A landscape with many valleys, sampled at points; each row gives a point and its height.
From any point a ball rolls to the lowest of the 6 points nearest to it. It stops when none of these is lower. Distance is the straight distance between rows; heights are no part of it.
gim (h 268): |   1 |  -5 | -15 |  13 |  -3 |  19 |  -4 | -14 |   4 |   6 |  -5 |  -2 |  -7 | -20 | -22 |   5 |  -1 |  -1 |  -5 | -12 |  -9 |  -8 |  -4 |   8 |  15 |   1 |   8 |   6 |  -2 |  -3 |  23 |   4 |  -3 |
Sev (h 206): |  -4 |  -2 |  12 | -15 |   1 |  -1 |  -3 |  16 |   2 | -10 |  -6 |   2 |   3 |   6 |  10 |  -2 |   4 | -10 |   5 |  16 |  -3 |   6 |  -6 | -11 |  -5 |  -6 |  -2 |  -6 |   2 |   3 | -17 |   2 |  -2 |
met (h 150): |  -2 | -10 |  -2 |   9 | -11 |  15 |   5 |   0 |   2 | -13 |  -7 |   7 |  -4 | -22 | -19 |  -2 |   9 | -11 |   0 |   3 |  -8 |  -4 |  -1 |   5 |   7 |  -9 |   6 |  -1 |  -3 |  -8 |   9 |   0 |  -3 |
Tete (h 314): |  -1 |  -7 |  -7 |   9 |  -5 |  15 |  -3 |  -9 |  -2 |  -2 |  -1 |   1 |  -5 | -20 | -20 |   6 |   6 | -10 |  -3 |  -7 |  -9 |  -7 |  -1 |  10 |  11 |  -8 |   5 |   0 |  -2 | -10 |  16 |   4 |   1 |
tupo (h 398): |  -3 |   1 |   3 |   6 |  -2 |   3 |  -9 |   0 |  -5 | -10 |  -2 |   1 |   2 |  -1 | -16 |  -3 |   1 |   1 |  -4 |   3 |  -6 |  -3 |   7 |   0 |   6 |  -4 |   4 |  -4 |  -6 |  -4 |   5 |   2 |   1 |
regud (h 148): |   2 |   5 |   1 |  -3 |  -1 |   2 |  -1 |  -9 |  -1 |  13 |   5 | -10 |  -2 |  11 |   9 |   5 |   1 |   4 |   4 |  -3 |  10 |  -2 |   4 |   7 |  -3 |   7 |   2 |  -1 |   2 |   4 |   3 |   3 |  -6 |
fuli (h 123): |  -2 |  -8 |  -1 |  11 |  -8 |  12 |   6 |   0 |   1 | -15 |  -9 |  10 |   0 | -20 | -18 |  -3 |   5 |  -7 |   1 |   7 | -10 |  -2 |  -2 |   2 |   7 |  -9 |   6 |  -3 |  -4 |  -8 |   4 |  -2 |  -3 |
Guv (h 320): |  -7 |  -5 |   1 |  -6 |   2 |   1 |  -2 |   5 |  -2 |  -8 |  -6 |   2 |  10 |  -2 |  -6 |   3 |   2 |  -4 |  -3 |   5 |  -9 |  -5 |   8 | -14 |  -1 |  -4 |   4 | -11 |  -6 |  -1 |  -6 |  -2 |  -1 |
Tilo (h 223): |   5 |  -3 |  -3 |   7 | -10 |  12 |   2 | -12 |   2 |   3 |   1 |  -9 |  -3 |   0 | -11 |  -2 | -16 |  14 |  -8 | -22 |   6 | -10 |   7 |   6 |   3 |   9 |   1 |  -1 |  -7 |   2 |  20 |   0 |   0 |
Vege (h 386): |   0 |   2 |   4 |   2 |  -2 |   4 | -12 |  -9 |  -6 |  -3 |  -1 |  -8 |  -3 |   5 | -11 |  -2 |  -3 |   4 |  -2 |  -3 |  -3 |  -3 |   5 |   6 |   6 |   0 |   0 |  -6 |  -4 |  -1 |   7 |   5 |   1 |
Zega (h 337): |   0 |   9 |  -3 |  -3 |  10 | -16 |   4 |   7 |  -8 |   8 |   6 |   4 |  -1 |  10 |  15 |  -1 |  -2 |  -6 |   7 |   7 |   6 |   6 |  -5 |   1 |  -6 |  -2 |   1 |  10 |   1 |   2 | -15 |   0 |   7 |
rudop (h 159): |  -5 | -12 |  -1 |   6 |  -4 |  10 |  -2 |  -1 |   1 | -13 | -17 |  12 |  -3 | -28 | -12 |  -2 |   4 |  -7 |   9 |  12 | -18 |   3 |  -7 |  -7 |  11 |  -8 |   3 | -11 |  -1 |  -9 |  -6 |   0 |  -8 |
vib (h 345): |  -1 |   4 |   3 |  -1 |  -3 |   3 | -11 |  -4 |  -4 |   1 |   2 |  -9 |  -1 |   9 |  -6 |  -2 |  -1 |   3 |  -3 |   1 |  -3 |  -3 |   6 |   3 |   4 |   3 |   4 |  -5 |  -3 |   2 |   3 |   4 |  -3 |
rim (h 317): |  12 |  -2 |  -7 |  13 | -14 |  28 |   0 | -20 |  13 |   1 | -11 |  -8 | -19 | -19 | -27 |   4 |   0 |  -4 | -15 | -16 | -10 |  -4 |  -7 |  20 |  10 |   6 |   5 |   5 |   0 |   3 |  28 |   0 |  -7 |
zal (h 279): |   2 |   7 |  -2 |  -1 |   4 | -10 |   6 |   2 |  -2 |   9 |   8 |  -6 |  -1 |  12 |  11 |  -2 |   3 |   4 |   8 |  -1 |  13 |   5 |  -5 |   7 |  -9 |   0 |  -1 |  12 |   3 |   6 |  -5 |   1 |   3 |
Tas (h 315): |  -6 |   5 |  -9 |  -9 |  12 | -30 |  -2 |   5 |  -8 |  11 |  13 |   9 |   4 |  15 |  18 |   0 |  -1 |   7 |   3 |   3 |  10 |  12 |   0 |  -2 |  -4 |   1 |  -2 |   9 |   6 |   3 | -12 |  -7 |  12 |
bek (h 103): |  3 |  4 | -1 | -2 |  4 | -5 |  6 | -2 |  1 | 12 |  9 | -7 | -2 | 13 | 14 |  4 |  3 |  6 |  6 | -6 | 16 |  2 | -1 |  8 | -8 |  3 | -4 |  8 |  5 |  6 |  1 |  2 | -1 |
dof (h 128): |   5 |  -8 | -11 |  12 |  -5 |  14 |  -2 | -10 |   2 |   3 |  -2 |  -6 |  -5 | -10 | -18 |   1 | -10 |  12 |  -7 | -19 |   2 | -10 |   2 |   7 |  11 |   6 |   2 |   4 |  -4 |   2 |  26 |   2 |   0 |
napi (h 316): |  -1 |   9 |  -6 |  -3 |  11 | -22 |   2 |   5 |  -7 |   9 |   9 |   6 |  -1 |  12 |  15 |  -3 |  -3 |   1 |   7 |   4 |  10 |  10 |  -4 |   1 |  -4 |   0 |   0 |  14 |   3 |   2 | -14 |  -2 |   8 |
zevu (h 452): |  -1 |  -7 |  -7 |   9 |  -1 |  13 |  -4 | -11 |  -4 |  -1 |  -2 |  -2 |  -5 | -15 | -19 |   3 |   1 |  -3 |  -3 | -11 |  -7 |  -7 |   1 |   7 |  10 |  -7 |   1 |   0 |  -4 |  -8 |  17 |   6 |   5 |
fekat (h 423): |  -8 | -11 |   3 |   3 |   1 |  -5 |   0 |  14 |  -1 | -14 |  -7 |  -1 |   7 | -21 | -14 |  -5 |  23 |  -6 |  10 |  19 | -22 |   6 |  -8 | -19 |   2 | -12 |  -2 | -19 |   5 |  -8 | -14 |   3 |  -7 |
Vuruk (h 266): |  -3 |   7 |  -5 |  -5 |  12 | -25 |   0 |   9 |  -9 |   9 |  11 |   9 |   0 |  10 |  19 |   0 |  -2 |  -3 |   5 |   8 |   9 |   9 |  -2 |  -1 |  -3 |  -1 |  -1 |   9 |   5 |   2 | -16 |  -4 |  10 |
Nakit (h 186): |  -5 |  -1 |   9 | -15 |   1 |  -6 |  -2 |  20 |   2 |  -5 |  -3 |   7 |   5 |   4 |  15 |  -4 |   3 |  -8 |   5 |  20 |   0 |   7 |  -9 | -13 |  -5 |  -5 |  -2 |  -2 |   5 |   5 | -19 |   2 |  -5 |
gir (h 370): |  -1 |   7 |  -8 |  -5 |  11 | -27 |  -1 |   4 |  -6 |  10 |  12 |   6 |   3 |  15 |  15 |  -5 |  -4 |  11 |   4 |   0 |  14 |  14 |  -2 |   1 |  -6 |   1 |  -2 |  14 |   5 |   3 | -10 |  -5 |   9 |
Pigiz (h 591): |  -8 |  -1 |   2 |  -9 |   8 | -32 |   6 |  19 |  -4 |   3 |  16 |  11 |   8 |  11 |  20 |  -4 |   7 |  -2 |  -3 |  16 |  14 |  11 |  -3 | -11 |  -8 |  -4 | -11 |  -1 |   9 |  -2 | -21 |  -8 |  15 |
rus (h 362): | -3 |  3 |  2 |  0 | -3 |  0 | -9 |  0 | -4 | -2 |  0 | -7 |  4 |  7 | -9 | -4 |  1 |  0 | -4 |  4 | -4 | -6 |  9 | -2 |  2 |  1 |  7 | -4 | -5 |  1 |  1 |  3 | -2 |
Lofem (h 614): |  -8 | -13 |   5 |  -1 |   2 |  -6 |  -3 |  11 |   1 | -15 |  -9 |  -2 |   7 | -15 | -10 |  -1 |  19 |  -1 |   9 |  15 | -17 |   6 |  -5 | -19 |   1 | -12 |  -6 | -19 |   5 |  -3 | -12 |   2 |  -5 |
zamez (h 323): |   7 |  11 |   3 |   6 |  -7 |  11 |   8 | -16 |   3 |   7 |   1 |  -8 |  -2 |  11 |   2 |  -2 | -17 |  12 |  -5 | -19 |   7 |  -7 |   5 |  10 |  -4 |  13 |   0 |   4 |  -7 |   2 |   8 |  -4 |  -2 |
Lag (h 118): |   4 |   5 |  -2 |  -4 |   7 |   0 |   5 |  -9 |   3 |  15 |   9 |  -3 |  -1 |  11 |  17 |   9 |  -3 |   6 |   4 | -12 |  16 |  -1 |   3 |   9 |  -8 |   7 |  -6 |   8 |   4 |   4 |   4 |   0 |  -2 |
ven (h 692): |  -8 | -14 |   5 |  -1 |   2 |  -2 |  -3 |   6 |   0 | -13 | -10 |   3 |   6 | -14 |  -7 |   4 |  13 |  -2 |   6 |  12 | -13 |   2 |   0 | -16 |   4 | -10 |  -4 | -20 |   4 |  -3 |  -9 |   1 |  -6 |
dorad (h 303): |  -6 |   2 |  -5 |  -9 |  11 | -31 |  -2 |  10 |  -9 |   9 |  15 |  10 |   3 |  12 |  22 |   1 |   3 |  -1 |   1 |   9 |  11 |  10 |   1 |  -5 |  -4 |  -3 |  -5 |   3 |   8 |  -1 | -14 |  -6 |  14 |
Zoko (h 156): |  -3 |  -9 |  -3 |   9 |  -4 |  10 |   2 |   0 |   1 | -13 | -16 |  12 |   1 | -24 | -15 |  -3 |   4 |  -5 |   5 |   8 | -13 |   0 |  -3 |  -4 |   9 |  -7 |   5 |  -7 |  -4 |  -6 |  -2 |  -3 |  -5 |
Bivu (h 361): |  -8 | -10 |   3 |  -6 |   2 |   0 |  -3 |   4 |  -1 | -11 | -10 |   5 |   9 |  -8 |  -7 |   6 |   5 |  -4 |   1 |   7 | -11 |  -3 |   5 | -15 |   1 |  -6 |  -1 | -14 |  -3 |  -2 |  -8 |  -2 |  -2 |
fep (h 737): | -11 |   0 |   2 | -10 |   6 | -29 |   9 |  21 |  -2 |   2 |  12 |  11 |  11 |   8 |  19 |  -7 |   7 |   0 |  -1 |  17 |  13 |  11 |  -9 | -14 | -10 |  -5 | -14 |  -1 |   7 |  -1 | -26 |  -9 |  13 |
gov (h 373): |  16 |  -3 |  -8 |  13 |  -8 |  25 |   0 | -16 |  11 |  -2 |  -8 |  -1 | -15 | -14 | -18 |   6 |  -7 |   3 | -13 | -19 |  -4 |  -8 |  -1 |  22 |  11 |   9 |   1 |   6 |  -1 |  -1 |  35 |   0 |  -5 |
Ped (h 177): |  -5 | -11 |   0 |   5 |   0 |   6 |  -4 |   1 |   1 | -12 | -15 |  12 |   1 | -24 |  -9 |   1 |   7 |  -4 |   8 |  13 | -16 |   2 |  -1 | -10 |  11 |  -8 |   1 | -15 |   1 |  -7 |  -6 |  -1 |  -8 |
Velo (h 141): |   6 |   5 |  -2 |  -2 |   9 |  -3 |   7 |  -8 |   4 |  15 |  12 |  -1 |   1 |  11 |  19 |   8 |  -7 |   8 |   1 | -15 |  18 |  -1 |   5 |   9 | -11 |   5 |  -9 |  12 |   4 |   4 |   5 |  -2 |   2 |
sunar (h 210): |  10 |  14 |  -5 |   6 |  10 |  -1 |   7 | -10 |   8 |  17 |  13 |   1 |   4 |  13 |  17 |   6 | -13 |   8 |  -7 | -18 |  15 |  -6 |   9 |   7 | -10 |  14 |  -2 |  19 |  -1 |   4 |   9 |  -4 |   1 |
fovi (h 743): | -10 |   0 |   1 | -12 |   7 | -33 |   6 |  20 |  -1 |   1 |  14 |   9 |  10 |  17 |  20 |  -8 |   7 |   3 |  -3 |  18 |  12 |  12 |  -8 | -13 |  -9 |  -3 | -12 |   0 |   7 |  -4 | -25 | -10 |  20 |
Sen (h 291): |  -2 |   1 |   9 | -14 |   3 |  -1 |   1 |  10 |  -1 |  -5 |  -3 |   0 |   3 |   7 |  10 |   1 |   1 | -13 |   5 |  10 |  -3 |   1 |  -3 |  -7 |  -5 |  -5 |   0 |  -3 |  -3 |   2 | -16 |   1 |   3 |
Loso (h 318): |  -6 |   2 |  -2 |  -8 |  10 | -29 |   1 |  14 |  -7 |   7 |  16 |  11 |   2 |  10 |  21 |   0 |   5 |  -4 |  -1 |  12 |  11 |   9 |   1 |  -7 |  -3 |  -3 |  -6 |   2 |   9 |   0 | -17 |  -5 |  12 |
Bufu (h 225): |  -1 |   3 |   8 | -13 |   3 |  -3 |   0 |  14 |  -2 |  -3 |   0 |   6 |   1 |   7 |  17 |   1 |   0 | -14 |   5 |  14 |   1 |   4 |  -4 |  -5 |  -4 |  -5 |  -1 |   0 |   0 |   2 | -17 |   2 |   1 |
ramaf (h 417): |  -7 | -14 |   1 |   4 |   0 |  -2 |  -5 |   6 |  -1 | -11 |  -8 |   4 |   2 | -24 | -10 |  -3 |  18 |  -6 |   8 |  17 | -19 |   3 |  -3 | -16 |   8 | -11 |  -2 | -20 |   7 |  -8 |  -7 |   5 | -11 |
zukor (h 147): |  -3 | -12 |  -2 |   9 | -10 |  13 |   6 |   1 |   3 | -14 | -15 |  11 |  -2 | -27 | -16 |  -4 |   5 |  -8 |   5 |   7 | -13 |   0 |  -6 |  -2 |   7 |  -8 |   8 |  -4 |  -4 |  -6 |   0 |  -2 |  -4 |
luzef (h 458): |   3 |   4 |   2 |  -1 |  -3 |   6 |  -7 | -15 |  -3 |   4 |  -3 |  -9 |  -5 |   9 |  -2 |   0 | -11 |   8 |   1 | -11 |   2 |  -4 |   4 |   6 |   3 |   7 |   0 |  -5 |  -4 |   2 |   5 |   2 |  -2 |
Vazus (h 236): |   8 |   0 |   2 |   8 | -14 |  13 |   6 | -12 |   2 |   5 |   5 | -11 |  -3 |   5 |  -6 |  -3 | -16 |  12 | -11 | -24 |   8 | -12 |  12 |  10 |   0 |  13 |   1 |   0 |  -6 |   0 |  22 |  -2 |   0 |
boser (h 217): |  11 |  -6 |  -8 |  12 |  -7 |  18 |  -5 | -10 |   5 |   0 |  -1 |  -2 |  -9 |  -8 | -13 |   2 | -14 |  11 | -14 | -21 |   5 | -12 |   8 |  15 |  11 |  11 |   1 |   4 |  -3 |  -1 |  33 |   1 |  -4 |
Nop (h 244): |   8 |   0 | -10 |  15 | -11 |  26 |  -3 | -18 |  11 |   2 | -11 |  -5 | -14 | -19 | -26 |   2 |  -1 |  -3 | -12 | -12 | -11 |  -5 |  -7 |  16 |  12 |   6 |   7 |   8 |  -2 |  -1 |  25 |   1 |  -6 |
lenos (h 160): |  11 |   9 |   5 |   9 | -12 |  13 |   9 | -15 |   1 |   6 |   7 | -12 |  -3 |  10 |   0 |  -2 | -15 |   9 | -12 | -24 |   8 | -12 |  12 |  14 |  -5 |  14 |   2 |   2 |  -5 |  -1 |  17 |  -3 |   1 |
Zopa (h 405): |   0 |  -4 | -11 |   8 |  -8 |  21 |  -7 | -13 |   3 |   2 |  -6 |   1 | -10 | -25 | -23 |   8 |   5 | -15 |  -6 |  -7 | -14 |  -6 |  -1 |  11 |  13 |  -2 |  10 |   3 |  -4 | -10 |  15 |   3 |  -8 |
vafel (h 247): |   0 |   5 |   0 |  -4 |  -1 |  -1 |  -1 |  -1 |  -3 |   8 |   7 | -12 |   1 |  11 |   3 |   0 |   5 |   0 |   3 |   3 |   4 |  -4 |   2 |   3 |  -4 |   3 |   6 |  -1 |   0 |   6 |  -2 |   4 |  -3 |
fone (h 292): |   2 |  -2 | -14 |  11 |  -6 |  22 |  -6 | -15 |   5 |   5 |  -8 |  -2 | -10 | -21 | -24 |   6 |   0 |  -8 |  -6 | -10 | -13 |  -6 |  -4 |  11 |  14 |   1 |  10 |   7 |  -3 |  -6 |  19 |   3 |  -6 |
gaz (h 248): |  -6 |  -9 |   9 |  -9 |   1 |  -5 |  -5 |  15 |   4 | -17 | -12 |  -3 |   6 |  -2 |  -4 |  -2 |  13 |  -3 |   7 |  16 | -14 |   8 |  -8 | -17 |  -3 |  -9 |  -4 | -14 |   4 |   1 | -16 |   2 |  -3 |
Kefot (h 285): |  -3 |  -4 |   1 |  10 |  -4 |   7 |   0 |   2 |  -2 | -15 |  -7 |   9 |   3 | -12 | -18 |  -4 |   3 |  -3 |  -3 |   5 |  -9 |  -3 |   2 |   1 |   8 |  -8 |   4 |  -2 |  -6 |  -7 |   5 |   0 |   0 |
Nema (h 436): |   1 |   8 |  -5 |   0 |   9 | -16 |   6 |   3 |  -4 |   8 |   8 |  -1 |  -1 |  13 |  12 |  -4 |   0 |   6 |   8 |   0 |  14 |  10 |  -5 |   6 |  -8 |   1 |  -2 |  14 |   3 |   6 |  -8 |  -1 |   6 |
soze (h 359): |  14 |  -2 |  -7 |  13 | -13 |  28 |   1 | -21 |  12 |   0 | -11 |  -5 | -19 | -18 | -23 |   6 |  -1 |  -1 | -14 | -18 |  -9 |  -5 |  -5 |  22 |  10 |   8 |   4 |   5 |   1 |   2 |  31 |   0 |  -6 |
Mov (h 475): |  -2 |   5 |   3 | -10 |   2 |  -1 |   5 |   6 |  -4 |   2 |   0 |  -6 |   4 |   9 |   5 |   0 |   1 | -11 |   3 |   6 |  -3 |  -3 |  -1 |  -6 |  -8 |  -2 |   5 |   0 |  -6 |   3 | -12 |   0 |   4 |
zug (h 165): |  -8 |  -5 |   7 | -13 |   3 |  -7 |  -7 |  22 |   4 | -13 | -10 |   0 |   7 |   2 |   4 |  -6 |   9 |  -3 |  10 |  19 | -14 |  11 | -12 | -21 |  -3 |  -6 |   1 |  -6 |   4 |   4 | -19 |   5 |  -6 |
Noz (h 239): |  -1 |   7 |   2 |  -6 |   8 | -14 |   2 |  12 |  -7 |   5 |   7 |   9 |  -1 |   6 |  19 |   1 |  -1 | -11 |   5 |  13 |   6 |   7 |  -3 |  -4 |  -2 |  -3 |  -1 |   6 |   3 |   0 | -18 |  -1 |   5 |
mazu (h 440): |   0 |  -2 |   1 |   6 |  -1 |   7 |  -7 |  -9 |  -7 |  -6 |  -1 |  -5 |  -4 |  -4 | -17 |   0 |  -1 |   1 |  -2 |  -8 |  -6 |  -4 |   3 |   6 |   9 |  -6 |  -1 |  -4 |  -5 |  -5 |  13 |   5 |   5 |
Gutun (h 355): |   1 |   5 |   4 |  -1 |  -3 |   4 | -11 | -10 |  -4 |   4 |   0 |  -9 |  -5 |   9 |  -4 |  -1 |  -5 |   5 |   0 |  -6 |   0 |  -3 |   5 |   6 |   5 |   6 |   1 |  -6 |  -3 |   1 |   4 |   4 |  -2 |
kiza (h 321): |  11 |  14 |   5 |   9 |  -8 |  11 |  11 | -15 |   3 |   8 |   4 |  -9 |  -2 |  12 |   5 |  -2 | -15 |  11 |  -9 | -19 |   8 |  -9 |   9 |  13 |  -7 |  15 |   2 |   6 |  -5 |   1 |  13 |  -4 |   0 |
zozez (h 472): |   7 |  13 |   1 |   3 |  -1 |  10 |   4 | -15 |   4 |  11 |  -1 |  -4 |  -1 |  12 |   9 |   3 | -14 |  10 |  -2 | -14 |   8 |  -5 |   5 |   9 |  -4 |  14 |   0 |   5 |  -4 |   3 |   4 |  -4 |  -5 |
zokit (h 333): |  -3 |  -5 |  11 | -15 |   1 |   1 |  -1 |  12 |   1 | -11 |  -6 |   1 |   5 |   5 |   6 |   2 |   4 | -10 |   4 |  12 |  -5 |   1 |  -4 | -12 |  -6 |  -7 |  -3 |  -9 |  -1 |   1 | -15 |   1 |   0 |
Nez (h 233): |  10 |  -3 |  -2 |  10 | -13 |  16 |  -2 | -11 |   3 |   2 |   5 |  -7 |  -7 |  -2 |  -8 |   0 | -18 |  10 | -15 | -27 |   7 | -14 |  15 |  13 |   6 |  12 |   2 |   1 |  -4 |  -2 |  30 |  -2 |  -2 |
fegul (h 213): |   8 |  -5 | -14 |  14 |  -6 |  19 |  -5 | -13 |   6 |   3 |  -6 |  -3 | -10 | -16 | -21 |   2 |  -5 |   6 |  -9 | -14 |  -4 |  -8 |  -3 |  12 |  13 |   7 |   6 |   7 |  -2 |   0 |  27 |   3 |  -5 |
dama (h 172): |  -7 |  -7 |   8 | -10 |   3 |  -6 |  -6 |  19 |   4 | -16 | -11 |  -2 |   7 |   0 |  -2 |  -6 |  12 |  -1 |   9 |  18 | -15 |  11 | -11 | -21 |  -4 |  -8 |  -1 |  -9 |   3 |   1 | -19 |   5 |  -5 |
Kula (h 120): |  3 |  6 | -1 | -3 |  3 |  1 |  1 | -8 |  2 | 15 |  6 | -6 | -1 | 11 | 15 |  7 | -2 |  5 |  3 | -9 | 14 | -2 |  4 |  8 | -5 |  8 | -4 |  4 |  3 |  5 |  3 |  2 | -5 |
varik (h 448): |  16 |  19 |   5 |  13 |  -5 |   6 |   9 | -20 |   2 |  10 |  11 | -10 |  -4 |  16 |  10 |   1 |  -9 |   6 | -12 | -23 |   9 |  -9 |  11 |  19 |  -9 |  17 |   1 |  11 |  -2 |  -2 |  21 |  -2 |   2 |
linu (h 353): |  -6 |  -7 |  12 | -13 |   1 |  -2 |  -3 |  13 |   4 | -15 |  -9 |   0 |   5 |   2 |   3 |   0 |   8 |  -5 |   6 |  13 |  -7 |   5 |  -5 | -14 |  -5 |  -8 |  -4 | -11 |   1 |   2 | -15 |   2 |  -1 |
bon (h 218): |  -5 |   1 |   4 |  -9 |   3 | -15 |   3 |  21 |  -3 |   3 |   7 |  13 |   5 |   4 |  21 |  -4 |   4 |  -9 |   2 |  19 |   9 |   6 |  -6 | -11 |  -4 |  -5 |  -5 |   1 |   8 |   2 | -19 |  -1 |  -2 |
Vik (h 296): |   3 |   4 |   3 |   3 |  -6 |  10 |   0 | -16 |  -1 |   5 |  -4 | -10 |  -4 |   6 |  -5 |  -3 | -16 |  11 |  -2 | -17 |   4 |  -6 |   4 |   6 |   0 |   9 |  -1 |  -2 |  -7 |   2 |   8 |  -1 |   0 |
Vupir (h 324): |  17 |  21 |   0 |  13 |   5 |  -2 |   5 | -14 |   5 |  13 |  14 |  -4 |  -2 |  18 |  15 |   2 | -11 |  10 | -11 | -19 |  11 |  -6 |  11 |  17 | -11 |  19 |   1 |  20 |   0 |   3 |  21 |  -1 |   3 |
Loz (h 381): |   2 |  -4 |  -4 |   5 |  -3 |   9 |  -3 | -14 |  -4 |   1 |  -3 | -10 |  -4 |  -3 | -15 |   0 | -11 |   9 |  -2 | -18 |  -1 |  -7 |   2 |   4 |   6 |   1 |  -1 |  -2 |  -7 |   0 |  17 |   4 |   4 |
Vese (h 334): | -4 |  2 |  1 | -8 | -2 | -1 |  0 |  5 | -4 |  1 |  1 | -6 |  7 |  8 | -3 | -1 |  2 | -7 |  0 |  5 | -5 | -5 |  5 | -8 | -4 |  0 |  8 | -3 | -7 |  3 | -7 |  1 |  1 |
Kob (h 43): |  12 |  19 |   4 |  12 |  -2 |   7 |   9 | -16 |   5 |  10 |   8 |  -4 |  -1 |  15 |  10 |   0 | -13 |   9 | -10 | -17 |   9 |  -8 |   9 |  14 |  -8 |  17 |   1 |  12 |  -3 |   1 |  13 |  -4 |   0 |
zuvep (h 756): |  -6 | -14 |   7 |  -6 |   2 |  -3 |  -4 |  10 |   2 | -16 | -11 |  -1 |   7 |  -7 |  -5 |   3 |  13 |  -2 |   6 |  11 | -11 |   3 |  -2 | -17 |  -2 | -10 |  -6 | -18 |   2 |   0 | -10 |   1 |  -3 |
sak (h 322): |  -6 |   0 |   1 |   1 |  -1 |   1 |  -6 |   4 |  -3 |  -8 |  -4 |   3 |   8 |   0 | -14 |  -2 |   1 |   0 |  -6 |   6 |  -8 |  -5 |   9 |  -7 |   4 |  -2 |   6 |  -6 |  -8 |  -1 |  -1 |  -1 |  -1 |
tek (h 117): |   0 |  10 |   0 |  -5 |   7 | -10 |   7 |   7 |  -7 |   7 |   4 |   1 |   0 |  10 |  12 |  -1 |  -1 |  -8 |   8 |   9 |   4 |   5 |  -4 |   0 |  -6 |  -2 |   3 |   9 |  -2 |   3 | -15 |   0 |   7 |
momu (h 235): |  -4 |   3 |   2 |  -8 |   8 | -19 |   2 |  18 |  -6 |   6 |  11 |  12 |   2 |   5 |  22 |  -1 |   3 |  -9 |   2 |  16 |  10 |   7 |  -2 |  -7 |  -3 |  -5 |  -5 |   2 |   8 |   2 | -18 |  -1 |   3 |
kad (h 212): |  -7 |  -2 |   4 | -14 |   2 | -12 |   1 |  24 |  -1 |   2 |   1 |   9 |   7 |   1 |  18 |  -7 |   6 |  -7 |   6 |  21 |   5 |   9 | -10 | -18 |  -4 |  -5 |  -3 |  -1 |   7 |   5 | -20 |   2 |  -7 |
mogi (h 151): |  -7 |  -5 |   0 |   3 |   0 |   3 |  -3 |   4 |  -2 | -12 | -10 |   8 |   8 | -10 | -13 |   0 |   0 |  -1 |  -2 |   7 | -10 |  -4 |   6 |  -8 |   6 |  -4 |   4 |  -7 |  -5 |  -3 |  -2 |  -3 |  -3 |
logab (h 214): |   8 |   7 |  -5 |  -1 |  11 |  -6 |   7 |  -8 |   5 |  16 |  15 |   0 |   3 |  12 |  20 |   8 | -13 |   9 |  -3 | -19 |  17 |  -2 |   8 |   7 | -12 |   6 |  -7 |  16 |   1 |   5 |   7 |  -3 |   7 |
zovo (h 203): |   4 |   5 |   0 |  -3 |   8 | -11 |   5 |  -1 |   2 |   9 |  12 |  -1 |   0 |  15 |  16 |   1 |  -2 |  11 |   4 |  -9 |  20 |   9 |  -2 |   9 | -10 |  -1 | -11 |  14 |   5 |   6 |   1 |  -1 |   6 |
gisi (h 241): |  -6 | -14 |   1 |   4 |  -1 |   3 |  -6 |   3 |   0 | -11 | -12 |   9 |  -1 | -27 |  -9 |  -2 |  12 |  -6 |  10 |  16 | -18 |   3 |  -3 | -11 |  11 | -10 |   0 | -18 |   5 |  -8 |  -7 |   3 |  -9 |
Nagad (h 360): |   1 |   8 |  -5 |  -2 |   8 | -20 |   3 |   3 |  -2 |   9 |  10 |   2 |   1 |  15 |  14 |  -5 |  -3 |  11 |   5 |   0 |  16 |  12 |  -4 |   5 |  -7 |  -1 |  -3 |  17 |   5 |   5 |  -6 |  -3 |   7 |
pef (h 302): |   1 |   6 |  -1 |  -3 |   0 |  -5 |   5 |   0 |  -3 |  10 |   8 | -11 |   0 |  12 |   8 |   0 |   6 |   0 |   6 |   1 |   7 |   0 |  -2 |   4 |  -8 |   3 |   3 |   5 |   1 |   6 |  -4 |   4 |   0 |
Dated (h 119): |  -5 |  -5 |  11 | -14 |   1 |  -3 |  -5 |  18 |   4 | -13 |  -9 |   1 |   6 |   4 |   7 |  -4 |   7 |  -4 |   7 |  17 |  -7 |   8 |  -9 | -15 |  -4 |  -7 |  -2 |  -6 |   4 |   4 | -17 |   3 |  -4 |
vun (h 548): |  -6 | -10 |   7 | -12 |   1 |  -1 |  -3 |   8 |   1 | -15 |  -9 |   1 |   8 |  -2 |  -1 |   4 |   8 |  -6 |   4 |   9 |  -9 |   0 |   0 | -14 |  -3 |  -8 |  -4 | -15 |   0 |   1 | -12 |   1 |   0 |

For each start below, name the point where the ball stops.
dorad => Dated
zevu => dof
gir => tek
napi => tek
Tas => tek
Loso => Dated
fekat => fuli
vib => bek
Vese => bek
fep => Dated
Pigiz => Dated
mazu => fuli
